Each row is a point on a tangle of strands that fork and nearly touch. The rows are in no order.
(in the rows, 128 means zero)
Points whose rows are less than 123 apart are linked; no others are.
rabuk: [118  72  96 129 131 142 134 125 114 136 138 163 114 124 113 137 141 155
 113  94 124 133 159 105 155 113 108 121 162 118 171 110 151 148 140 165
 116 125]
levov: [118 115 167 113 110 115 142  93 127  30 116 144 125 103 114  82 103 125
 140 121 155  89 127 164 175 100 193 114  75 111 118  77  94 111 160 114
 134 157]
ripam: [159 108  82 109  80 132 175 141 151 134 155 131 113 156 126 142 151 104
 160 142 141 137 135 142 114  98  92 148 176 125 160 146 147 136 148 136
 148 113]
ponu: [ 95 106  85 138 163 135 157  58 114 164 191 181 110 133 111 133 177 194
 176  63 130 192  77 116 110 140  83 161 166 111 159 169 105 116 126 188
 117  69]
razef: [121 140 184 132 148 115 133 141 120  68  88 156 138 115 134  87 116 125
  77 126 137  71 150 126 165 129 209 105  90 145 131  62 138 103 147 111
 139 180]
mori: [117 123 129 143 172 135  62 126 116 135 140 113 158  85 141 133 120 170
 112  89  94 146 149  99 127 135 120 128 107 132 115 117  92 153  95 152
  83 131]
fotim: [125  96 124 135 128 140 109 134 102 132 124 155 106  98 106 130 126 142
  78 111 117  97 154  91 176 128 130  99 148 125 164  88 169 132 140 160
 113 161]
zuzip: [144 147 169 116 151 127 161 172 141 107  87 111 165 149 169 152 112  83
 118 125 115 134 151 151  81 143 165 141 119 156  86 157 110 160 119 100
 149 136]
motug: [ 76 102 108 106 149 105 138  90 105 114  99 165 144 158 109  99 131 180
 148 109 139 181 101 106 162 127 164 104 149 126 125  96 121 130 178 106
 112 105]
ret: [134 151 123 141 142 145  96 144 147 171 145  99 141 130 155 146 132 136
 153 106 111 174 111 112  99 148  78 134 119 118 109 172  76 150  67 129
 111 108]
zamot: [142 149 153 123 142 117 116 119 130  64 120 118 159  92 141 111 103 101
 140 127 137 111 144 150 131 132 186 141  71 148  75 108  90 116 120 113
 118 141]
bef: [151 126  89 117  71 139 159 124 153 131 192 115 113 122 122 160 147  92
 178 128 155 127 115 158  91 107  70 161 151 130 134 181 141 128 118 155
 151 108]
feg: [123 101 131 132 111 136  74  83 106  80 162 139 104  42  94 123 106 148
 121 118 130  76 154 131 194 114 142 117  99 108 152  78 143  89 131 161
 106 164]
fiz: [112 136  77 130 144 138 160  67 122 169 195 164 100 145 118 138 176 154
 169  83 154 184  67 120  82 150  74 166 158 128 146 198 106 107 116 176
 125  67]
volep: [ 78 121 119 136 181 126  83 105 127 145 123 138 170 126 133 111 118 198
 160  65  92 214 104 103 126 128 122 118 118  96  96 112  64 160 115 133
  95  99]
soved: [136 138  68 118  75 145 156 119 138 181 160 119  92 190 125 125 163 130
 181 160 159 174  66 114  96 128  51 141 166 114 165 197 112 109 130 113
 135  71]
kigu: [127 131  67 120 100 141 155  90 129 176 184 145  95 154 112 137 169 152
 175 123 151 180  64 112 103 128  52 147 161 110 160 182 105 112 128 146
 127  76]
mapif: [130  93  81 116  94 137 168 100 130 123 148 173  95 114  78 120 143 123
 111 135 160 101 146 123 181 113 113 120 165 119 183  88 189  92 180 165
 144 132]
kolo: [130 123 122 117 110 128  90 136 129 120 112 119 134 127 108 113 113 180
 135 128 106 148 112 125 159 100 137  84 126  94 128  83 103 185 127  94
 102 136]
Kap: [100 106 121 119 125 115  90 126 119 117  89 134 139 147 101  98 117 194
 139 118 109 158 101 113 161 102 161  67 123  81 124  62 103 179 156  87
 101 135]
dor: [131 153  94 120  92 132 123 117 124 156 167 132  95 114 105 141 144 127
 128 133 154 132 117 114 140 143  77 128 151 137 141 139 148 113 122 160
 120 124]
Vid: [158 160 186 142 152 124 127 161 129 104 104 122 130  91 149 128 121  89
  63 161 120  45 161 136 130 145 181 135  99 164 109  88 175  98 118 127
 146 184]
lel: [177 148 183 137 133 148 102 188 154 153 111  74 141 126 166 173 119 107
  92 168  76 110 153 148  86 132 127 135 113 137 100 154 129 166  64 108
 124 149]
Levu: [142 148 131 122 107 123 170 140 135 112 140 136 110 109 124 139 133  81
 105 155 157  68 166 151 141 131 128 130 133 148 126 104 183 103 139 143
 159 154]
nabal: [156 143 109 140 112 138  98 109 131 123 194 110 120  66 119 156 125 109
 135 122 123 102 153 142 125 131  83 172 113 139 123 145 134 118  95 183
 105 129]
vabig: [ 76  86  91 110 144 106 155  82  99 120 100 170 128 159  98  81 137 181
 142 116 144 161 107 105 186 114 159 103 156 115 164  82 144 123 205 106
 119 108]
kemit: [ 80 108 151 130 153 115 105 144  99 103  60 173 142 150 108  74 117 176
  85 113 127 124 116  99 174 130 209  72 122 120 136  51 136 141 174  94
 120 157]
linek: [112  86 155 143 152 142  82 141  96 115  97 155 128  87 121 109 110 153
  53  97 102  78 159  95 175 127 174  97 116 120 156  70 157 128 145 153
 106 182]
rulod: [161 129 116 115  75 143 163 172 157 160 115  83 117 191 150 146 119  83
 174 176 129 158  99 132  86 112  89 131 144 113 133 197 110 140 114  76
 154  98]
nid: [157 137 104 132 107 142 132 119 144 132 200 113 117  94 122 167 140 103
 163 106 129 114 133 158  96 125  66 166 128 134 128 171 123 126  95 179
 133 114]
Mup: [162 169 164 132 129 120  95 149 145  99 113  88 159 101 137 123  98  93
 127 158 114 109 130 151 124 119 171 144  76 142  75 117  92 144  96 100
 109 151]
mok: [102 168 119 142 172 121 109 105 102 173 143 135 132 143 142 139 153 119
 120  94 140 166 111  97  97 185  88 144 124 158 105 180 101 103 105 151
 106  99]
loruz: [ 89  99 144 126 146 109 100 143 109  95  62 153 149 170 102  67 114 195
 103 111 111 141 101 112 164 102 199  69 113  95 135  54 105 178 179  75
 111 150]
Gibo: [124 153 124 120 116 116 148  99 119  98 155 145 110  76 114 123 127  81
 120 124 169  68 151 136 152 143 138 136 124 161 117 105 164  53 148 157
 145 145]
namif: [139 170 106 141  95 140 100 134 122 181 164 113  96 130 122 152 142 120
 128 151 147 134 112 115 104 157  53 126 138 132 137 183 128 116  84 140
 116 121]
ganed: [174 160 156 151 119 137  89 159 129 137 150  93 115  70 138 163 116 105
  86 173 102  55 172 143 127 143 125 156 106 147 121 113 180 121  85 151
 119 176]
Davus: [159 149 126 148 110 141  80 128 124 133 171 105 115  64 115 163 116 119
 103 147 115  82 162 131 139 137  95 155 115 134 129 124 155 121  88 168
 105 157]
turer: [ 22  91 116 130 195  97  99  51  85 135  97 173 165 141 113  95 112 238
 164  65  95 222  80 104 142 129 161 122 133  73  94 101  90 134 166 120
 112  94]
Zani: [ 95  63  92 131 162 132 153 100 124 151 142 171 150 159 127 125 150 195
 189  61 101 205 114 116 127 118 113 143 167 103 175 137 105 155 142 158
 129  76]
guvol: [120 155 157 117 157 106 130 119 119  79 116 126 157 103 144 114 119  88
 119 120 144 114 152 134 128 153 178 133  99 169  85 118 109  98 133 115
 128 137]
puzu: [127 126 137 114 148 132 155 155 149 121 100 117 168 157 158 141 122 108
 153 104 113 176 131 135  91 135 140 135 126 137 104 160  83 164 107 106
 140 111]
nefi: [178 100 130 122  95 137 174 192 167 141  94 105 122 191 158 138 138 110
 135 174 103 135 143 142 110  87 124 136 154 118 162 131 142 172 131  85
 154 127]
fikek: [156 155 199 138 147 120 121 157 133  81  99 138 131 104 139 101 121 109
  65 152 131  46 156 140 151 131 203 117  84 144 120  63 156 111 125 111
 144 189]
ker: [120  72 134 106 104 114 193  98 142  47 116 164 122 141 106  80 122 127
 138 129 153  89 153 166 173  84 174 120 115 105 167  80 140 127 197 130
 157 145]
komi: [104 162 109 147 177 124  93  91 100 153 156 139 138 108 132 128 141 142
 121  89 142 164 117  91 118 172  99 147 117 155 108 154  97 103 108 158
  80 102]
Zus: [164 155 153 129  78 128 151 168 153 153 120  60 115 155 156 168 113  47
 142 188 133 103 119 168  64 125 110 143 126 140  92 204 152 130 102  96
 174 116]
buze: [171 157 170 134 138 136  85 163 150 126 111  77 162 101 152 144  97 114
 116 149  94 129 135 147 105 122 152 141  92 129  83 128  89 170  76 102
 110 150]
Bola: [154 158 138 153 147 152  78 162 139 174 145  83 134 114 154 161 127 124
 115 131  94 138 142 110  86 150  75 139 113 129 117 167 104 148  58 140
 104 117]
zok: [158 162 119 140  70 136 117 157 137 174 156  91  96 139 128 163 130  86
 128 173 146 112 126 135  93 143  62 129 139 133 133 188 162 122  90 135
 144 135]
Deso: [149 123  99 111  81 131 175 127 139 125 148 152  95 127 105 124 138  95
 116 162 159  91 148 143 160 105 111 125 162 132 156  98 190 103 168 146
 157 138]
rafav: [145 128  87 121  77 140 157 153 143 185 130 103 107 213 144 138 147 104
 166 176 157 160  91 117  88 122  68 142 166 123 161 198 118 105 128  90
 147  82]
fiva: [172 141 136 141  65 144 131 189 140 196 120  84  91 177 144 168 136  85
 105 204 121 100 138 127  81 126  66 130 159 126 154 189 178 125  94 106
 163 128]
bib: [104 124 128  98 123 106 159  85 125  61 137 152 128  99 108 103 117 117
 160 126 170 116 125 147 162 121 171 119 111 136 105 101 111  94 159 119
 134 130]
fabu: [129 171 131 133 140 120 139 145 123 148 135 105 131 136 143 154 132  72
 107 134 156 110 131 121  90 167 112 129 125 175 101 181 139 106 118 134
 137 122]
zopiz: [114  67 132 115 120 118 191 118 132  62  94 161 136 170 119  80 125 147
 125 119 135 118 157 151 170  89 178 118 130 114 172  87 133 157 197 114
 148 139]
Dibi: [ 90 100  87 118 131 114 133  89  98 132 100 186 101 134  69  82 136 167
 116 130 154 119 100  90 210 123 162  82 159 122 180  60 178  95 199 112
 125 129]
Pusa: [138 122 139 110 123 134 138 167 159 121  94 112 152 157 151 132 119 131
 147 128 108 171 121 132 114 111 138 114 131 117 111 128  82 182 112  89
 127 128]
Pegos: [ 42 117 123 141 214 105  76  63 104 136 120 159 182 114 128  97 102 222
 166  54  87 227  93 107 121 134 142 142 109  92  87 113  60 126 134 149
  98  91]
teni: [107 122 130 137 173 142  88 143 134 156 119 120 161 129 157 138 125 173
 139  83  91 190 123 104 112 134 110 124 121 116 110 138  74 167  91 138
 101 118]
Musid: [110 106  98 124 136 134 131  93 114 134 158 150 114 112 113 137 146 146
 139  99 141 149 131 111 143 133  99 127 154 128 141 129 134 125 132 158
 109 114]
neb: [110  88  76 113 107 125 152  87 113 137 122 178  95 122  70  92 137 147
 120 142 157 111 113 102 203 116 131 102 168 113 192  76 182  90 196 136
 132 119]
Zopog: [123 112 124 138 139 133  67  96 115 102 158 118 131  59 109 128 112 162
 121 108 113 112 151 121 160 122 132 127 100 117 121  95 106 125 112 156
  87 141]
Miku: [111 167 130 123 161 110 122 125 112 118 132 126 151 120 142 135 127  98
 118 115 157 127 140 118 113 163 141 136 114 174  93 137 121  93 129 137
 123 127]
zefi: [123 177 123 151 152 125 124 128 116 174 145 110 118 141 146 155 144  77
 106 111 146 111 132 116  74 178  83 152 121 174 106 206 135 100 107 153
 126 102]
Guko: [166  96 107 115  94 138 192 171 164 119 118 117 139 188 151 135 140 111
 168 144 117 145 132 156 114  80 125 150 169 119 168 147 124 165 149 104
 155 109]
mimot: [157 132 143 124  86 134 171 173 160 162 109  74 120 175 158 162 111  49
 157 158 134 131 117 153  54 130 101 142 136 132 102 219 129 136 108  93
 180 103]
Tet: [187 128 146 132  74 145 154 201 152 165 103  84 103 174 154 157 133  95
 110 207 108 114 145 148 102 107 103 131 162 118 151 152 174 146 108  90
 160 139]
Tosi: [144 126 133 122 108 139 106 160 145 134 109 109 136 138 133 133 119 152
 133 137 102 160 125 132 136 107 120 100 130 101 123 112  94 183 105  92
 108 135]
zeliz: [155 173 189 123 163 121 141 176 136 123  84  93 152 136 163 138 117  67
  78 164 117  90 146 147  80 148 172 128 104 172  77 145 142 129 113  98
 153 148]
Teba: [167 163 179 130 114 123 153 173 151 139 101  70 129 147 158 163 109  43
 112 183 128  88 137 168  75 135 146 140 116 154  77 178 158 140 106  94
 168 135]
tebu: [105 134 121 113 120 113 148  81 118  94 151 152 109  84 103 111 128 113
 138 127 184  98 127 133 167 144 143 116 120 153 127  99 146  61 160 143
 140 130]
tudeg: [ 44  99 118 117 173  94 106  69  96 113  90 166 158 143 105  88 117 211
 155  83 118 197  90 115 159 121 171 103 130  92 105  86  96 138 178 103
 107 106]
gupe: [121  87 169 124 109 119 151 101 130  26 124 147 114 103 108  87 110 130
 127 121 144  62 152 173 188  90 181 116  79  96 149  74 128 116 172 126
 149 173]
raba: [178 176 191 156 143 126 103 163 133 128 121  99 120  82 146 142 122  80
  63 190 105  27 157 147 120 144 164 145  95 158 109 100 203 108 101 129
 146 188]
Mik: [ 98 122 164 121 166 111 132 142 107  83  75 162 149 136 133  91 122 137
  78 110 138 112 152 116 155 144 197 101 110 150 129  76 130 118 157 115
 132 167]
luza: [175 157 169 154 134 153  87 176 140 172 127  64 131 122 165 177 124  97
  98 167  83 105 154 139  67 148 100 143 113 142 104 183 141 147  64 125
 126 141]
sulet: [ 89  89  78 147 170 134 144  65 117 182 167 179 124 155 119 128 174 213
 192  64 103 210  69 108 118 124  85 153 175  90 171 160  97 138 126 172
 114  62]

Name the points in between on the shortest way along the links from the first point to the second, in order.
Tet; Vid: nefi Guko ripam bef nid nabal Davus ganed raba
turer; luza: Pegos volep teni ret Bola
mapif; volep: neb Dibi vabig motug tudeg turer Pegos
buze; feg: lel luza Bola ret teni mori Zopog
Deso; bib: Levu Gibo tebu
zopiz; Gibo: ker gupe levov bib tebu
